Each scene shows the same named points in several views. A view is turned or mirrored, and shifted as a whole, has a little noise and may leave points out.

Scene 1
View 1
tir: [ 18   3  49 -17   7   6  31   5  10  10   8  -3 -20 -11 -16   2   3   8
 -15 -26]
lazi: [  6 -32   2 -24  34 -31  -1  -5  23 -16  21  -5   1 -41 -37 -25  18 -62
 -49 -25]
mavan: [  9   6  29 -18  25  10  22  -1   4  -7  32  12 -21 -18  18   2 -10  -5
 -17  -4]
Zenok: [ -8  -4  -7 -24  -4   0  10   2  21 -11 -10  -9 -12  -2 -34   2   7 -10
 -18   6]
Zulut: [ -3 -11 -13 -22   4 -13  -7   4  25  -5 -10 -21   3  -8 -33  -5  11 -22
 -29   7]
zim: [  1 -21   5 -24  16  -1  13   3   2 -18  10  18  -7 -32 -41 -16   3 -53
 -40   9]
lakid: [ -5 -18 -13 -19  21 -17 -15  -1  30  -2   3 -41   8  -4 -22 -13  20  -7
 -40  -3]
mizu: [-10 -11  -9 -26  28 -13  12  -7  30 -26  24  -5 -19 -22 -19  -9   6 -24
 -22 -17]
karu: [ -2   7   9 -20  26  14  10  -1  -2 -18  32   8 -15 -14  25   2 -17 -12
 -22  20]
zadi: [-14 -13 -18 -22  20   4   6  -5  24 -11  12 -24  -8  -4 -30 -14  18   3
 -32   2]
Sebev: [  2  -3  -4 -15  24  -7 -22   3  15   2  14 -37  11  -3  18   1   1  -1
 -36  18]
koneb: [  5 -17  16 -19  19  22   5   3 -16  -6  18   9   0 -18 -18 -18  -3 -24
 -49  33]
vifip: [  2  -4   9 -20  25 -18  12  -4  34  -2  17 -29 -15  -9  -9  -5  16  11
 -17 -35]
farul: [ 34  23  63  -8   8  20   4  17 -19  19  16   5  -5  -5  54  20 -27   5
 -23  25]
nop: [-22 -11 -27 -27  52 -11  12 -22  40 -34  46 -19 -24 -18 -13 -16  19   1
 -19 -32]
pok: [-11 -11  -1 -24   9   7  24  -2  22  -9   1 -10 -17  -6 -48 -11  16   2
 -20  -8]
Teb: [ 21   3  49 -16  25   6  19   2   5   9  28  -3 -15 -17  10  -3   2   7
 -25 -17]
roret: [ 17  -1  32 -16  21   9   8   5  -3   1  18   2  -4 -18   3  -4  -4 -17
 -35  11]
Pega: [ 21  -5  42 -16   8   6  16   8  -2   8   7   5  -5 -21 -16  -7   1 -23
 -32  -2]
Niva: [ 20 -16  42 -17  31  -4  21   0   3   1  25  10 -10 -36 -20 -19   7 -32
 -39 -20]
tefe: [ 15  -6  38 -16   7  15  23   5  -4   3  10  10 -12 -17 -24  -8  -1 -14
 -30   1]
zava: [ 19  12  32 -14  11   9  -5  14  -5   5  11   0  -2  -6  38  15 -21 -12
 -24  25]
View 2
Teb: [ 12 -11 -16   0   8  29   0  19 -20   4 -27  -2   6   1 -32  13  -1  10
  -5  -9]
karu: [ -7 -16   9 -21   7  16  -7  31 -32  -2  -6 -22 -12   5   2   5 -11 -21
  -3  -1]
pok: [ 16 -11  14  19  -5 -26 -12 -19  -2  -3  -3   8  -4  -6   4  30 -14  16
   4  -9]
nop: [-11 -23  34  -1 -20 -41  -4   8  10   8 -17 -40  12  24   9  18  32  17
  20 -16]
Sebev: [ -2   4 -11 -19 -11   6 -48   7 -29 -13  -1 -32  19  17   9  33 -23  -3
  15  -9]
zadi: [  9  -9  16   6 -14 -28 -27 -13  -6  -7   0 -19  -1   5  17  32 -10  15
   8  -5]
Niva: [ 22 -11  -8  18  14   1  11   6 -35  -7 -41  -6   0  -9 -16  -7  -1  17
  28 -12]
lakid: [ 10   1  -4   3 -17 -25 -42 -18 -15 -12  -5 -23  24  11  11  37 -18  16
  28 -16]
lazi: [  6 -10   4  17   4 -44  -1 -18 -33 -17 -38 -27  16   1   8 -10  -1  16
  69 -26]
koneb: [ 23  -2  -2   9  15   4 -17   0 -48 -18 -13 -17 -32 -11  16   1 -25  -2
  10   2]
tefe: [ 16 -14   5  11  18  -3   8   3 -26  -5 -17  10 -19 -18  -5   6 -19  -3
   0  -4]
zim: [ 13 -10  11  13  18 -28   2 -13 -41 -18 -21  -6 -16 -18  16  -8 -20  -5
  37 -11]
farul: [  0  -3 -42 -34  23  82 -10  52 -46   2 -16   4   6  -1 -42  11 -35 -30
 -21  -1]
tir: [ 14 -14 -11  12   9  15   5   5  -8   8 -22  23   6 -10 -36  21 -11  13
  -7 -11]
mizu: [ -4 -18  21   4  -3 -34   3  -2  -9  -1 -17 -15   7   4   5  10   0   2
  22 -18]
roret: [ 11  -6 -12  -2  15  18 -11  12 -37 -10 -17  -8  -6  -6 -10   5 -21  -3
  12  -8]
Zenok: [  8  -9   9   9  -2 -28 -16 -18 -12  -7   7   9   5  -9   7  32 -31  -4
  10 -13]
Zulut: [  5  -5   3   3  -6 -33 -27 -22 -19 -13   3  -5  17  -4  13  29 -32   3
  29 -17]
vifip: [ -2 -14   2  -3 -14  -3 -12   9   9  13 -15  -7  29  15 -24  35   9  17
   1 -16]
Pega: [ 19  -6 -17   9  15  13  -2   1 -34  -8 -24   8  -3 -13 -16   7 -21   4
  13 -11]
View 3
pok: [ -2  -2  -8 -23 -15  -6   7  -3  26 -26 -17  12   9 -21  12 -33 -35  -6
  26  -7]
koneb: [  6  16  34 -23   8   6  11  -3 -11 -23 -13 -11  -2  -3   7 -28  -3   4
  -1  24]
Sebev: [ -2  -6  -3   1  -2   7  12 -35 -14 -21 -56  -1 -20  -5 -15  16  -9  31
  41   5]
Teb: [-15 -11  20  16  11  15 -34   4   9 -16 -16   7 -10 -35 -14  -4 -14 -16
  -3  -4]
Zulut: [ -1   0 -11 -20 -12 -16  29 -15  -6 -25 -38   8   1 -22   9 -22 -25   4
  46   5]
karu: [ 12  -3  15   1  23   7  -1 -10  -2 -54  -9   5 -20 -18 -10  -8  21  -5
   1   5]
nop: [-10 -13 -26  10 -14 -14 -12 -25  42 -79 -24   9 -37  -1   2 -32 -34  -8
  36  10]
zim: [ -3  11  18 -19   2 -21  16   1 -18 -33 -11  -6  -3 -19  23 -53 -18 -17
  21  32]
Zenok: [  5   1 -10 -23  -6 -11  25  -7   6 -24 -22  14  11 -31  10 -24 -21  -1
  33  -7]
tefe: [  0   1  21 -14   8  -3  -2  11   1 -22  -3   8   5 -32   7 -33 -10 -18
   1   8]
roret: [ -2   1  29  -4  14   7  -7   2 -14 -16 -19  -1  -6 -24  -5 -11  -1  -5
   3  12]
farul: [  9 -12  38  10  40  32 -18   8 -24  -1 -14  10   0 -47 -34  30  35  -2
 -17 -11]
tir: [-14 -13  12   0   4   8 -24  17  12  -5 -14  15  11 -47  -6  -9 -24 -17
   4 -16]
lakid: [ -9  -3 -14  -9 -19  -6  13 -25   3 -23 -46   0 -12  -5   4  -9 -36  19
  49   7]
zadi: [  4   2  -9 -19 -18  -4  14 -18  23 -39 -25   4  -5  -5   7 -21 -29  11
  34  -3]
zava: [ 10  -6  22   0  32  12   5  -3 -24 -18 -21   5  -4 -37 -24  12  28  -1
   7  -2]
mizu: [ -6  -7 -10  -1  -4 -18   0 -13  12 -54 -20   6 -20 -18   7 -35 -23 -15
  32  12]
Pega: [-10  -2  26  -7  10   2  -9   9 -11  -5 -17   3   5 -34   0 -18 -13 -15
   6   9]
Niva: [-23  -3  28   8   2  -6 -26   8  -8 -18 -18  -5 -12 -26   9 -33 -28 -23
   8  28]
vifip: [-19 -15 -18  10 -10  -5 -17  -9  22 -31 -35  14 -13 -28  -5  -7 -37  -2
  37 -11]
mavan: [ -1 -10  16   7  20   7 -21   1   3 -39  -6  10 -15 -31 -13 -10   5 -15
   0   1]
View 4
Pega: [  8   5  -1   0  14 -13  -3 -10  -4  21 -12   9 -31  11 -13 -17  11 -10
 -12  -3]
pok: [ -6  -5   2  17 -36   0 -13 -11  -1  47  19   7 -49  14   1  -6  21 -10
  -2  15]
mizu: [  7   1  15  13 -31   5 -21 -15   3  28  16  27 -52  17   0  -9  -4  24
 -14  24]
zim: [  7  -4 -19   8 -12 -17 -20  -1  13  36  -5  11 -43  11 -31   8  -1  30
 -21   5]
lakid: [ 38   2  -6  27 -34  15  -7   0 -21  36  45  -6 -37  18  -5 -16  18   7
 -12  25]
vifip: [ 15   9  21  15 -22  18  -4 -20 -18  24  26  18 -40  25  19 -31  12  -7
   2  22]
nop: [ -3  -3  34  23 -59  11 -17 -16   7  28  31  40 -55  32  23 -11 -19  19
 -25  58]
Niva: [  8   9  -6   5  14 -15  -1 -10  13  15 -13  32 -25  29  -9  -7 -19  12
 -33  18]
tefe: [ -8  -4   6   0   5 -20 -12 -11   8  26 -15  13 -47   4 -12  -7  10  -8
 -13   2]
roret: [ 19  -2  10   2  16 -17  -3  -6  -6  10  -6   5 -38  -1 -13 -19   6  -8
 -28   4]
mavan: [  7  -1  38  -4  10 -13  -8 -19  -4   0  -7  20 -50  -5   2 -23  -2  -9
 -26   9]
farul: [ 29  -2  46 -18  52 -21   6 -12 -24 -19 -19  -8 -41 -29 -10 -43  18 -40
 -24 -16]
zava: [ 36  -6  33  -7  25 -14  -6  -7 -18  -6  -3  -8 -47 -29 -22 -31  13 -10
 -24  -9]
Zenok: [ 10  -6   1  13 -33  -1 -22  -7  -9  45  18  -3 -54  -1 -12  -8  28   3
   6   3]
karu: [ 19 -15  44  -4   0 -17 -14  -7  -2   1   0   7 -59 -18 -13 -19  -3   4
 -37  15]
lazi: [ 25  14 -25  20 -18  11 -15  -8   5  29  15  27 -26  39 -15  -3 -17  53
 -20  22]
tir: [ -6   9  18   0   7  -3  -2 -24 -12  23  -8  18 -37  15   9 -29  18 -33
   6  -3]
koneb: [ 16 -13  -5   9   3 -32  -5   8   4  24  -1  -4 -42  -3 -26   2   5  -4
 -43  12]
Sebev: [ 51  -4  21  14 -11   8  -3   1 -28   7  38 -15 -42  -9 -10 -31  16  -1
 -27  21]

In a view up to two points have been moved. Name them for each view, in the order of its rows, or write none.
view 1: tefe
view 2: farul, vifip
view 3: Sebev
view 4: nop, Niva
